Points on a hilly landscape, in no order, each with its height.
A ball rolls from a point to whichever of its 4 nearest points has the largest drop for the distance, and stops where none of them is lower. Distance is the straight distance between rows; heights are no part of it.
(1503): 9 -13 21 -16 -15 -20 -2 16 9 3 1 -43 44 7 0 -6 12 -4 4 0 -8 0 -18  (h 739)
(1967): 14 -3 -5 -14 -25 -15 -23 7 3 -22 -10 -2 29 13 -5 -33 13 16 -2 24 0 -1 -1  (h 601)
(277): 0 25 14 16 28 23 16 -38 -16 7 -7 13 -28 -19 -26 23 2 23 3 -1 -18 -26 20  (h 587)
(9): -1 5 14 18 -4 48 -21 4 -13 -52 -17 23 -10 -18 42 13 4 -24 3 -56 -6 26
 -25  (h 759)
(1069): -23 1 -8 -21 -16 -6 -42 26 13 -41 22 -2 4 12 26 -30 8 -11 2 1 -5 -1 24  (h 815)
(405): 35 -6 0 -14 36 2 19 -8 26 24 17 -11 -11 12 -22 17 -19 28 -6 -14 -6 -4 0  (h 484)
(427): -6 6 39 4 11 2 -16 5 10 -25 37 -40 43 2 7 -19 10 -11 -43 16 19 -9 -49  (h 803)
(271): -6 11 -2 -28 -6 -34 -7 12 37 -30 -17 -37 38 -12 -2 -24 15 -2 -2 6 -3 8
 -31  (h 644)
(709): -32 10 3 27 8 36 -10 -1 -14 11 -15 55 -44 24 -4 -4 -11 -7 4 -7 -4 -20 78  (h 653)
(1368): 5 -28 -8 9 -15 -1 -17 -13 -2 -28 -24 1 1 32 0 -21 -7 -14 -19 17 -27 3 46  (h 796)
(2071): 9 -8 -44 4 11 -17 12 -17 8 16 12 5 14 -14 -22 -12 -26 13 7 -3 -34 18 2  (h 547)
(18): -29 -12 2 10 -11 24 -39 8 -9 -34 8 40 -40 8 3 -11 1 -30 30 -9 -18 26 16  (h 762)
(1345): 9 11 -2 -33 -21 -24 -23 15 13 -44 -10 -38 48 -13 21 -1 28 -15 -4 -19 9
 -15 -8  (h 788)
(1766): 7 -9 -26 20 1 -14 -12 5 -4 -6 5 26 -12 36 -1 -12 -3 13 -29 27 -23 -4 28  (h 678)
(1397): 6 1 -2 27 17 4 -21 -8 -16 8 -33 54 -28 33 -2 -12 5 8 -16 10 -23 -43 57  (h 671)
(2120): -3 -7 -37 -7 17 -17 35 -14 -11 62 -12 -7 -7 -28 -40 30 -29 32 4 14 8 24
 -36  (h 638)
(582): 11 -6 13 3 -18 8 41 12 7 12 -25 -23 11 -34 8 -3 24 0 -3 14 19 17 -45  (h 361)
(982): -11 2 -24 13 -2 -2 -16 -29 0 15 8 35 1 1 -33 -17 14 34 -3 10 -30 -32 21  (h 880)
(1920): -21 -18 -18 -15 -25 5 -32 15 -35 -48 -10 20 2 15 50 -10 30 -7 -10 5 -3
 -26 -3  (h 723)
(598): 11 -9 -19 -19 40 -1 38 -6 26 55 16 -23 -10 -20 -19 14 -48 21 -7 11 1 7 8  (h 704)
(533): -11 5 14 9 21 -13 5 -12 -10 23 -30 40 -4 -4 5 -19 13 23 -17 31 -14 -27
 20  (h 564)
(875): -9 -21 -26 -26 13 -15 14 -15 15 19 18 -1 -7 -3 -28 8 -38 29 10 0 -13 8 7  (h 632)
(714): -4 -18 -1 -14 -9 14 -29 45 20 -24 22 18 1 4 34 -24 -25 -33 38 -50 -7 34
 18  (h 748)
(1852): -34 20 6 -6 -10 11 -32 26 -43 -26 -34 17 -9 11 32 -8 29 -25 -20 -7 -4 -7
 -20  (h 772)
(2024): 3 15 -30 -8 -14 16 -39 23 0 -51 0 18 -23 27 52 -24 10 -33 -21 -14 1 -3
 12  (h 846)
(548): 7 6 -25 -43 -33 14 -39 21 20 -45 -10 -25 22 19 62 -18 6 -26 -36 5 11 -16
 30  (h 841)
(1997): -34 -18 4 8 -13 11 -25 7 -20 -27 -28 20 -19 14 28 -15 4 -27 1 22 8 -14
 37  (h 724)
(2042): 3 16 26 14 -2 13 -30 21 7 -6 27 -18 33 3 23 3 1 -29 13 -23 15 -5 -29  (h 722)
(1827): -37 3 0 13 -3 22 -20 23 -37 -22 -13 42 -28 8 18 -15 -1 -18 23 9 4 3 20  (h 787)
(1591): -32 -7 -25 7 20 2 26 -13 8 1 -20 23 -24 17 -8 -4 -25 -4 -12 11 -17 -35
 81  (h 666)
(190): 10 -14 5 8 -8 -18 -19 7 4 -6 26 14 -5 28 -27 4 -8 -21 15 -14 -21 4 32  (h 284)
(637): -4 -12 -12 -28 -21 -9 -35 12 -6 -31 1 -11 17 30 13 -26 14 -1 -15 23 -10
 -5 21  (h 756)
(1211): 1 -11 32 7 11 36 -12 7 -16 11 29 1 -2 1 28 15 5 10 25 0 47 -13 -23  (h 648)
(1013): 4 -11 9 -19 -28 -37 -16 11 26 -10 -9 -33 36 5 -9 -23 3 9 -9 -5 3 4 -8  (h 728)
(546): 10 -3 -16 9 2 5 51 -17 6 56 -3 -6 -7 -13 -15 32 -13 29 -4 10 1 5 -30  (h 729)
(163): 11 -16 -1 5 31 7 19 -36 19 24 20 -5 -7 11 -18 38 -12 19 -2 -5 12 -8 44  (h 607)
(1623): 0 0 -18 10 -20 -15 -45 11 7 -10 20 26 -5 29 -5 -30 -10 -13 24 -9 -6 9 46  (h 576)
(749): -11 27 -12 -23 -10 -9 -54 27 -7 -36 15 1 17 6 35 -17 3 -48 -10 -39 -5 13
 13  (h 683)
(2112): -15 12 10 -10 -15 19 6 12 -8 -38 -40 7 6 -5 23 -18 42 -6 -22 20 0 -18
 -24  (h 585)
(1976): -33 5 -7 10 -22 16 -31 20 -8 -39 -3 9 25 16 24 12 2 -38 18 -25 11 9 -7  (h 667)
(674): -28 26 -16 -8 13 6 62 -16 -7 50 -20 18 -19 -30 -44 17 8 16 -12 10 14 -3
 -20  (h 896)
(2056): 43 8 17 -5 30 -21 32 12 6 43 44 -15 11 -1 -16 -10 -7 23 -8 19 -10 -4 -26  (h 619)
(920): 24 -15 28 3 -10 -27 23 21 22 33 -2 -51 20 0 -5 -11 20 9 -17 20 1 17 -49  (h 513)
(818): 27 -10 27 21 -6 11 3 -28 -11 9 -31 -4 1 -16 -7 21 0 8 -4 12 1 -11 -6  (h 241)
(2053): -28 -14 -46 -17 -2 -8 16 -9 -3 19 6 9 -23 32 -17 -24 -33 39 -32 24 25 13
 -2  (h 578)
(1979): -15 24 11 -1 14 24 7 -35 12 -8 2 29 -68 3 -4 16 -6 -8 26 -26 -17 27 51  (h 561)
(34): 9 -11 7 -38 50 -2 31 -16 29 53 47 -34 -11 10 -32 12 -48 35 -9 10 5 -1 11  (h 623)
(1998): 10 12 -4 22 1 -18 66 -20 -11 22 -38 3 -6 -38 -30 23 9 10 -13 17 -1 16
 -43  (h 425)
(1244): -7 -5 51 -4 6 -16 23 26 19 -4 25 -44 38 -12 8 -22 26 -5 -17 5 14 -13 -42  (h 736)
(1278): -34 2 -14 -17 10 4 19 -38 5 4 2 30 -19 28 -36 27 -16 34 -3 20 -18 -18 25  (h 665)
(1265): -10 13 -10 1 5 22 -4 -18 15 0 18 26 -47 10 -22 7 -24 -6 36 -28 -14 18 57  (h 523)
(407): -12 1 -13 -19 -32 -25 -38 22 2 -25 31 -21 17 14 -3 -25 11 -5 -4 11 -8 9
 10  (h 865)
(943): 33 2 -17 10 -18 -40 17 24 3 17 -27 -31 11 -20 -33 -2 22 13 0 12 -4 29
 -38  (h 789)
(747): -13 -8 14 1 -12 27 -16 11 -18 -15 -18 9 -23 4 18 26 15 -21 28 -27 11 4
 -7  (h 668)
(983): -2 -15 23 17 9 32 -21 8 10 -8 0 9 -32 16 18 8 6 -3 30 -6 10 33 1  (h 613)
(2037): 13 -19 -14 -2 -5 -62 7 29 -7 18 -6 -44 0 -26 -25 -16 -13 12 -21 -9 11 24
 -30  (h 811)
(144): -14 -2 -17 -15 -28 16 -13 -6 0 -39 -11 -3 23 -17 14 -19 12 -4 13 23 -12
 -3 -14  (h 357)
(365): 26 -4 6 12 31 -21 13 -7 10 11 28 -39 0 -4 -26 5 -26 4 -1 -10 -20 -15 -1  (h 369)
(1076): -6 18 1 -29 -27 -1 -35 27 22 -36 10 -27 40 3 24 -32 23 -4 -5 -3 3 -6 0  (h 793)
(1217): 6 21 4 1 -38 -30 16 9 -8 -5 -32 -7 9 -46 -23 23 62 -8 -10 27 30 21 -51  (h 407)
(1761): 17 -3 26 17 20 31 29 -28 11 29 24 11 -22 -12 -6 38 1 12 -1 19 -4 -9 7  (h 465)
(901): -4 -3 0 8 -5 -1 7 -7 -29 -16 -32 28 -17 9 -9 -23 19 -4 -17 36 -17 -28 17  (h 603)
(179): 5 0 -16 -20 -11 18 -17 26 -22 -64 -34 11 4 -8 44 -29 24 -25 -33 6 10 -14
 -14  (h 646)
(48): -19 7 0 20 -16 3 -6 -11 -9 -19 -1 36 -58 16 1 7 1 -5 20 -6 4 13 51  (h 664)
(230): -22 6 -3 -10 -19 0 -52 21 -9 -36 7 -9 17 5 15 4 23 -34 4 -32 16 10 -10  (h 554)
(68): 23 -7 2 -6 -15 -7 8 -10 -6 -3 -25 -3 23 -8 -20 -6 17 30 16 15 -22 9 -5  (h 557)
(96): -6 1 11 -2 -11 14 26 -8 -18 -17 -29 -18 35 -40 19 9 27 5 -9 8 9 0 -35  (h 416)
(1328): 34 5 7 19 10 1 32 -27 14 17 -13 -7 6 -14 -12 11 -8 37 13 3 -20 -3 -5  (h 362)
(1834): 33 -1 -13 -4 14 -18 49 1 20 52 12 -5 3 -8 -23 8 -26 22 -11 2 2 0 -18  (h 725)
(501): -8 -18 -27 11 -6 -4 8 -9 1 -19 -9 12 -17 18 -16 -31 -36 -18 -36 12 -27
 -11 45  (h 760)
(1745): 7 16 21 -1 14 28 -35 21 6 -11 17 -1 2 15 53 -10 -4 -32 8 -28 27 16 -28  (h 770)
(1378): 12 21 -23 -4 -14 -66 9 29 -19 17 1 -26 8 -15 -18 -8 14 0 -30 -10 12 15
 -53  (h 750)
(694): -8 -13 23 24 1 -10 -17 14 32 -2 45 -1 -23 13 -13 -5 -27 -28 20 -22 -11
 15 33  (h 384)
(198): -15 -14 6 24 -1 3 -16 -6 -13 -17 -5 45 -27 33 18 -12 -10 -22 6 17 6 -4
 36  (h 757)
(448): -1 6 -2 8 16 -4 18 -29 -1 12 -11 11 4 -28 -17 22 -7 11 -22 -10 -28 -7
 -10  (h 405)
(1061): 21 -7 30 11 0 18 -12 -9 6 2 12 -5 -3 -7 23 26 4 -6 23 -12 19 -7 -11  (h 614)
(1073): 8 10 45 21 14 22 -17 -4 -8 39 15 7 -18 -12 10 17 21 14 23 13 5 -8 -1  (h 596)
(646): 27 21 21 -9 34 15 31 -41 -1 65 36 -3 -5 -7 -3 43 8 19 -8 3 8 -19 9  (h 469)
(1382): 8 -10 18 13 -24 16 -4 -3 -8 -20 -23 -5 26 -8 10 23 5 0 11 9 -17 -7 -9  (h 139)
(40): -12 -6 16 0 -4 11 -1 8 -6 -18 -32 11 12 -1 21 -33 13 -4 -15 30 -13 -22
 10  (h 519)
(397): 25 -17 19 6 -33 20 32 4 9 29 -10 -45 29 -18 24 0 23 11 -10 24 16 -3 -37  (h 415)
(359): 1 2 26 9 12 16 -28 10 15 0 7 -21 32 9 36 1 4 -7 19 4 26 -16 -28  (h 669)
(716): -9 5 11 14 3 9 -3 -28 -10 7 -20 26 -5 -4 -25 12 -2 4 3 -5 -22 -20 34  (h 535)
(1990): 1 -5 18 0 8 -20 -4 29 16 -10 1 -44 37 -2 2 -17 -1 -3 -4 -1 9 -6 -29  (h 734)
(1195): 32 24 43 21 2 32 -11 -19 -17 20 24 3 -12 -8 11 31 15 21 22 12 2 -6 -1  (h 571)
(404): -14 6 -34 1 2 4 8 -26 5 -6 26 31 -17 9 -30 11 -25 12 -5 -4 -28 -17 26  (h 698)
(1342): -2 18 -6 -29 -31 -23 -11 1 14 -5 -13 -22 34 -23 0 -20 22 1 -2 11 2 -2
 -37  (h 544)
(1550): 12 0 -4 -14 -30 5 -22 11 -5 -31 3 -31 46 16 5 1 11 -11 9 -1 -4 4 -10  (h 824)
(1310): 14 6 -24 -1 -26 -38 9 12 -18 22 -11 -18 5 -13 -23 -15 15 16 -10 23 24 17
 -39  (h 737)
(722): -6 -16 7 -10 -10 27 -3 0 -24 -15 -19 2 18 -14 17 3 17 13 15 14 -8 -23
 -24  (h 232)
(1132): 17 19 -4 8 8 -2 18 -14 15 0 8 14 11 -2 -20 7 -21 28 6 1 -34 -19 10  (h 255)
(442): 5 -9 38 16 8 -10 4 1 18 22 44 -24 -1 -2 -19 -6 -3 11 -2 11 1 -20 -18  (h 714)
(1805): -13 3 7 10 19 7 4 -9 -29 12 -37 36 -28 29 9 -7 0 -25 -7 2 -4 -38 73  (h 630)
(440): -39 -3 1 1 -15 16 -25 22 -15 -19 -28 29 -12 0 32 -4 19 -8 6 -3 -1 3 3  (h 726)
(669): 15 -10 -34 2 -6 -31 32 -11 0 45 -4 -37 10 -10 -46 -12 -29 13 -14 -13 0
 19 -31  (h 516)
(333): 5 -13 28 11 -11 2 -25 31 6 -20 15 2 12 11 20 4 -5 -23 32 -16 11 15 24  (h 747)
(880): 18 -14 35 13 1 3 27 -8 -10 -3 -24 -27 11 -20 -3 1 25 5 3 14 -9 4 -26  (h 306)
(1226): 18 -2 19 26 -19 7 -11 -19 -3 8 15 -17 -11 -2 -18 26 -13 11 22 -1 -6 -2
 24  (h 727)
(1527): -23 13 3 -7 22 3 35 -22 -5 20 -11 34 -19 0 -19 23 6 17 -10 15 -5 -43 26  (h 611)
(56): 4 0 -30 2 6 -7 31 -19 13 29 -8 -4 11 -21 -31 2 -28 35 -19 9 -8 11 -22  (h 624)
(314): -30 12 -12 4 7 13 -16 -13 9 -7 9 58 -37 18 -10 22 3 11 17 4 -15 -12 59  (h 597)
(2041): 6 9 22 17 4 22 -21 -3 -3 -16 4 18 -31 14 5 8 -18 4 30 -15 15 11 24  (h 552)
(763): 15 -10 -12 -31 36 -3 14 -15 23 41 38 -17 -11 24 -22 28 -45 26 1 -25 7 -3
 31  (h 565)
(17): -5 20 22 25 8 16 -9 -12 -29 -5 -13 31 -51 -5 -10 11 -25 -14 28 -4 -3 19
 32  (h 622)
(1782): 14 -5 5 0 -7 27 -11 2 6 -24 -4 -50 20 -8 28 7 24 -5 -6 -17 15 -8 -40  (h 359)
(589): 20 5 16 -9 5 20 -38 11 -8 -39 -13 -4 25 1 35 26 7 -22 -10 -29 8 5 -16  (h 396)
(1608): -24 11 -14 -3 28 -1 35 -18 6 54 -20 31 -8 0 -8 -14 10 22 -27 24 6 -25 9  (h 605)
(446): -27 2 -5 1 30 7 20 -24 -8 23 -6 41 -24 8 -12 -5 1 6 -18 11 -13 -31 55  (h 617)
(1629): 22 21 39 22 13 20 -4 -18 4 3 1 2 -40 -14 15 41 -9 2 25 2 29 12 7  (h 567)
(1936): 2 -2 -9 -7 13 20 13 -33 20 6 25 6 -32 23 -20 28 -16 7 12 -27 5 28 25  (h 573)
(1772): 9 8 9 10 14 27 22 -35 2 -1 14 17 -18 5 -25 47 -7 12 1 -13 -1 3 26  (h 532)
(1101): -21 9 0 -7 -4 -8 -49 36 17 -27 20 -12 0 -2 19 -7 -7 -49 5 -41 2 35 14  (h 745)
(682): 18 -18 20 19 1 -19 -15 13 5 -9 23 -11 6 4 -33 -1 -1 -25 4 -11 -12 -7 23  (h 130)
(1404): -3 -12 19 1 -1 40 -12 -6 -16 -24 -5 -21 21 -14 15 13 23 7 0 -7 22 -5 -28  (h 293)
(110): 9 11 6 15 24 19 -27 22 1 -30 -2 14 -7 12 41 2 -24 -36 -2 -52 0 44 -28  (h 763)
(2008): 19 0 32 8 -4 17 -9 7 -9 33 24 -20 7 -21 13 34 22 11 36 23 24 -9 -46  (h 631)
(1409): -2 3 -50 -12 6 -44 40 21 14 39 17 -32 -6 -32 -27 5 -36 18 -1 -5 6 4 -30  (h 358)
(1341): 1 -7 16 4 -15 4 -6 -6 -13 -15 -31 10 14 -4 -4 -25 26 14 -20 32 -14 -3
 -18  (h 436)
(286): 18 14 23 16 6 25 33 -18 -16 26 4 -13 -1 -23 -6 -1 24 15 1 25 7 -2 -10  (h 314)
(820): 6 -6 0 7 -30 -11 -36 4 9 -7 4 -9 36 14 -5 10 -7 -13 28 -9 -17 8 22  (h 852)
(1411): 16 33 34 -12 23 2 4 4 1 12 28 -35 34 -15 41 -7 34 -12 -16 -10 22 -29 -75  (h 744)
(1773): -6 15 0 -25 -24 -10 1 -6 -1 -3 -32 -18 29 -40 15 -10 56 -9 -18 -3 26 -1
 -41  (h 507)
(1221): 11 11 -45 12 -3 -35 40 -5 -13 45 -7 -3 -12 -30 -35 -4 -10 15 -8 -4 4 24
 -47  (h 594)
(1286): -3 -17 -13 17 -25 8 -29 2 -18 -33 -7 14 -2 9 10 -30 5 -31 -2 21 -8 4 32  (h 645)
(2013): -5 10 -8 20 -6 -1 25 -20 -24 20 -22 17 -12 -24 -15 -21 31 16 -7 8 -14 6
 -16  (h 574)
(671): -3 -11 -29 7 -12 -10 -32 -2 -2 -14 18 30 -16 15 1 -6 -6 -23 2 6 -13 5 41  (h 451)
(1024): -4 -15 6 -1 -10 19 -19 12 5 -32 2 21 -41 2 17 -10 -11 -17 45 -25 -13 29
 42  (h 749)
(1490): -11 -7 9 -4 -15 12 -31 26 4 -42 2 -7 24 13 18 0 -21 -36 19 -37 5 21 4  (h 654)
(1699): -2 -26 33 28 0 10 -5 -2 -34 -8 -39 29 -12 36 4 -24 0 -20 -12 16 2 -23 38  (h 641)
(1851): -5 1 -19 -26 -22 7 -33 0 1 -74 -29 -4 1 18 41 -14 -2 -41 -38 -1 1 -12 30  (h 741)
(47): -17 -2 27 2 3 2 -17 26 16 -23 26 -32 -1 27 15 2 -25 -23 11 -20 19 8 -11  (h 751)
(1522): 16 13 0 -46 31 7 65 -31 4 57 47 -3 -8 6 -18 47 11 36 0 16 20 5 -4  (h 591)
(1517): -10 7 10 -14 -7 -8 -21 28 10 -41 15 -50 31 3 3 1 -6 -30 -21 -16 4 -15
 -10  (h 821)
(1481): -14 7 -21 8 11 12 6 -19 2 -5 -1 29 -16 27 -17 -11 -24 -3 -24 25 -10 -17
 46  (h 679)
(2121): 25 -4 26 14 -7 -29 15 -2 14 18 6 -39 34 -1 -10 -25 -16 11 -8 4 -7 11 -27  (h 602)
(783): -15 -8 -46 0 12 -7 5 3 -4 -1 15 27 -12 33 -15 -12 -42 21 -25 15 -19 -12
 61  (h 746)
(2059): 4 16 6 -22 -5 28 -12 7 -25 -47 -24 -9 25 -10 42 7 23 -14 4 -18 -14 -7
 -37  (h 475)
(1400): 19 -3 -8 -41 -10 -55 -4 36 27 -6 -8 -48 18 -20 4 -2 24 -30 -27 -7 24 5
 -62  (h 755)
(1930): -5 17 3 1 -7 29 -32 28 -33 -42 -41 46 -17 12 37 4 -7 -35 -20 -44 -14 3
 -32  (h 792)
(1612): -6 -5 9 3 7 27 -18 -2 -6 -33 -11 24 -11 19 49 16 -12 -24 37 -29 -6 30
 -17  (h 717)
(1913): -14 -1 0 4 -17 14 -25 -1 -21 -37 -5 31 6 2 6 1 7 -15 13 16 -9 -8 25  (h 761)
(1588): 5 -2 13 -11 55 -24 30 8 16 23 52 -25 -7 -10 -23 8 -26 13 -5 -16 -1 -18
 -26  (h 468)
(1486): 13 -21 35 -3 13 -29 2 16 8 1 29 -49 30 10 -9 -20 6 -6 -10 4 4 -8 -22  (h 676)
(1351): 7 6 4 -27 2 -39 26 17 34 -6 -1 -66 47 -18 10 -8 17 -19 -15 -1 19 0 -48  (h 650)
(360): -13 -4 14 26 -7 1 -18 19 26 -24 10 -32 17 27 21 16 -5 -26 22 -28 36 -9
 -3  (h 800)
(2032): 4 8 47 -11 13 21 24 19 8 21 46 -30 42 -7 19 12 20 -7 14 -2 13 -14 -54  (h 694)
(1095): -23 -9 6 11 -4 26 -18 5 -19 -12 -24 41 -17 -7 -1 0 6 -12 18 4 3 -10 20  (h 773)
(281): 24 -17 19 2 17 -18 -9 13 16 -2 21 -29 2 16 -22 1 -25 -7 -2 -7 -6 -5 10  (h 275)
(81): 12 0 4 18 -19 -1 28 -4 -1 13 -37 -22 -6 -40 -11 5 34 2 7 24 11 24 -36  (h 360)
(1919): 12 -15 -30 30 -14 10 -33 -11 -6 -21 29 22 -25 34 11 -9 0 -18 -20 6 -27 5
 50  (h 572)
(1353): -17 -12 -2 5 -24 -14 -36 21 12 -10 17 -2 -1 26 -5 -2 9 -26 27 -3 14 11
 18  (h 754)
(1157): 14 1 17 -20 -10 -19 16 7 30 -13 -11 -47 39 -21 24 -7 26 -9 -8 0 15 -4
 -48  (h 615)
(1178): -1 -7 20 24 -18 6 -20 -19 -23 -20 8 18 -5 -2 -6 28 -2 3 22 8 -7 9 14  (h 651)
(287): -14 9 -52 0 6 -6 33 3 -18 39 18 2 -21 -23 -22 1 -7 29 -25 20 25 10 -18  (h 709)
(237): -17 -27 15 10 -5 6 -10 26 -36 -11 -32 28 -9 16 41 -17 -4 -22 -3 13 -5
 -31 47  (h 642)
(180): -14 19 -4 -10 -18 -11 27 6 -21 -22 -45 -8 22 -40 24 -6 58 -8 -17 14 16
 -4 -60  (h 458)
(656): 7 14 -50 4 5 -31 6 -6 -8 30 -11 -2 -20 9 -21 -28 -7 30 -34 10 19 8 -12  (h 616)
(1968): -24 -10 -41 -21 26 -12 38 -8 -8 42 -14 24 -12 -23 -23 2 -15 38 -12 22 8
 1 -9  (h 768)
(1475): -6 -5 -8 -13 21 11 70 -31 9 45 -23 10 -13 -25 -22 22 -20 38 -6 31 -5 -4
 -6  (h 828)
(1188): -24 6 -42 -27 4 -6 9 1 1 33 16 0 6 -13 -40 -7 -35 43 -2 12 4 10 -5  (h 699)
(1815): -20 20 -7 4 -12 25 -31 18 -37 -49 -11 38 -11 15 66 -9 15 -42 -7 -17 0 11
 -15  (h 820)
(1535): 30 31 26 18 23 24 10 -26 17 26 19 0 -30 4 5 43 7 17 5 -7 18 4 17  (h 524)
(997): 7 5 -23 15 -8 -9 -32 8 38 5 41 35 -37 14 -19 -11 1 -21 44 -32 -28 37 51  (h 670)
(2111): 1 -9 20 25 2 4 8 5 -18 13 -47 17 -3 9 23 -22 1 -21 -5 8 -13 -36 34  (h 586)
(959): 34 5 21 -19 23 -7 26 -25 15 46 36 -17 8 4 -21 15 -11 16 14 5 -8 -11 2  (h 499)
(1760): 4 -9 9 8 4 26 -10 23 1 -18 -4 14 -2 -2 35 -4 -18 -29 43 -45 17 17 -13  (h 764)
(1953): 13 -5 -41 -17 2 -4 30 -17 25 47 -6 -14 -1 -38 -17 12 -32 38 -4 -3 -1 9
 -7  (h 643)
(2095): 25 2 -12 -18 -25 -35 16 7 17 5 -26 -32 3 -25 -19 -12 23 1 0 13 20 15 -51  (h 791)
(1988): 1 -20 1 -28 54 -26 46 -4 27 69 37 -25 -7 -15 -22 -3 -41 32 -6 15 16 5
 -17  (h 598)
(592): -22 8 -9 5 20 9 -5 -27 -25 2 8 37 -29 12 -11 27 -12 14 17 -6 -13 -8 41  (h 536)
(461): 30 -7 10 18 1 -12 31 -4 9 27 -7 -13 12 -24 0 7 -2 5 -13 15 6 29 -50  (h 422)
(677): 3 30 -1 -30 -23 -1 -36 35 7 -53 -6 -7 30 -2 25 -5 10 -21 -13 -35 6 -1 9  (h 685)
(1335): -26 6 -11 -2 -20 35 -38 9 -17 -33 2 23 -2 12 38 -15 -3 -18 16 -21 5 15 0  (h 758)
(164): 9 1 14 29 2 -2 -2 -17 31 10 29 -1 -32 10 -23 14 -19 -9 15 -35 -3 7 59  (h 459)
(496): -16 3 -42 -6 9 8 26 -10 -10 16 -18 18 -20 24 -17 -21 -20 39 -23 18 16 -5
 5  (h 506)
(1925): -4 6 2 13 -1 10 -9 -8 -13 -5 12 21 -19 12 -32 8 -21 0 24 -13 -13 -1 41  (h 434)
(1964): 24 5 -5 11 17 -16 4 4 23 9 34 -22 -11 32 -9 14 -24 -16 16 -24 1 -17 43  (h 390)
(1515): 16 4 8 -11 -3 -10 23 21 11 -6 -21 -31 47 -33 26 1 36 -14 -15 -7 31 2 -64  (h 556)
(1963): -21 -29 9 -9 -2 22 -21 -9 4 -25 -24 36 -33 8 40 -12 -5 -14 42 -40 -15 39
 8  (h 765)
(1243): 21 -8 3 9 2 -22 9 -23 4 9 17 -11 14 -7 -19 2 -9 8 5 4 -26 -3 13  (h 418)
(267): -12 -8 -1 7 -11 10 -35 11 7 -10 15 16 -11 4 -15 -2 -7 -25 35 -5 -1 32 33  (h 677)
(1750): -21 9 -28 3 11 -19 -8 -4 13 4 51 25 -11 29 -24 11 -22 3 15 -22 -22 25 57  (h 570)
(2088): -11 -4 15 6 7 -12 19 4 -24 8 -26 16 -1 -8 -26 -23 10 16 -23 25 -13 -15 1  (h 520)
(1092): -4 -9 -46 -24 5 -2 -6 -11 -1 23 13 23 -6 7 -26 4 -30 29 4 -4 -7 -3 21  (h 639)
(166): -14 1 0 -7 30 9 32 -44 7 6 15 8 -2 -18 -20 46 -23 8 4 -2 -19 -7 18  (h 508)
(137): -2 -5 -48 -17 8 -13 29 -1 8 57 8 -13 -19 -35 -27 15 -29 26 23 10 28 18
 -26  (h 525)
(1356): -38 -17 -36 -25 12 -1 20 -30 -5 21 -13 23 -19 13 -18 -28 -13 33 -20 29
 -4 -22 17  (h 509)
(1544): 6 19 -18 -11 -16 -8 39 1 0 -9 -48 -36 18 -30 22 6 46 -17 -13 3 29 20 -74  (h 497)
(1139): -9 16 2 6 16 -6 22 -12 -10 18 -28 35 -15 11 -19 -13 -5 23 -15 16 -23 -27
 16  (h 569)
(474): 3 -3 -3 14 4 -4 -11 -21 -21 -12 17 26 12 5 -6 -17 -13 12 -1 14 -17 -5 24  (h 801)
(316): -5 -15 -26 -6 5 -14 21 -12 -33 9 -12 21 -4 18 -21 -32 -6 38 -24 23 -18
 -1 -10  (h 378)
(1883): 14 -19 2 15 -16 29 -21 23 15 -20 -4 -11 23 19 20 4 -5 -13 -4 -53 23 24
 -14  (h 531)
(845): 33 16 22 -7 26 6 31 -20 4 46 23 -10 0 -27 -4 23 16 10 -2 21 -12 -8 -15  (h 387)
(1858): 6 -7 -31 -3 6 -17 -12 -2 -1 13 -6 6 7 17 -10 -24 5 29 -17 18 -10 1 11  (h 533)
(88): -23 -18 4 9 -19 -13 -29 22 16 -22 28 -7 12 16 7 -16 -8 -42 27 -44 1 15
 16  (h 733)
(542): 14 1 -19 -3 -3 -31 -18 6 1 3 19 1 7 25 -28 -9 -9 8 7 -1 -25 6 25  (h 356)
(1365): 8 4 -14 -24 -34 -54 -13 23 0 7 -12 -27 24 -6 -9 -24 9 -1 -21 11 22 15
 -29  (h 655)
(998): 16 -12 29 12 1 19 4 19 8 10 21 -43 30 -2 23 7 11 1 15 11 19 -25 -24  (h 681)
(837): 8 -2 1 -11 -14 -6 -4 -12 7 -20 -22 -19 38 -16 8 -13 10 14 -6 16 -4 4 -22  (h 443)
(751): -32 16 10 10 21 5 2 -15 -7 -3 -6 54 -47 -2 -28 41 -6 5 13 -6 -16 -26 36  (h 590)
(1590): 5 8 -42 4 2 -31 35 -8 -30 47 -21 10 -25 -28 -20 10 24 13 -25 10 8 -1 -50  (h 512)
(489): -5 -12 16 -2 -19 -5 4 -9 -11 -3 -32 -12 17 -23 2 -16 18 9 -11 19 8 6 -21  (h 366)
(832): 4 -6 32 7 11 24 -1 8 -1 11 17 -18 33 -3 40 14 15 0 17 -11 19 -16 -45  (h 659)

Where does a ball stop that starts at each point below?
(1378) => (1382)
(783) => (1382)
(598) => (682)
(1745) => (1382)
(1397) => (1382)
(997) => (682)
(1368) => (682)
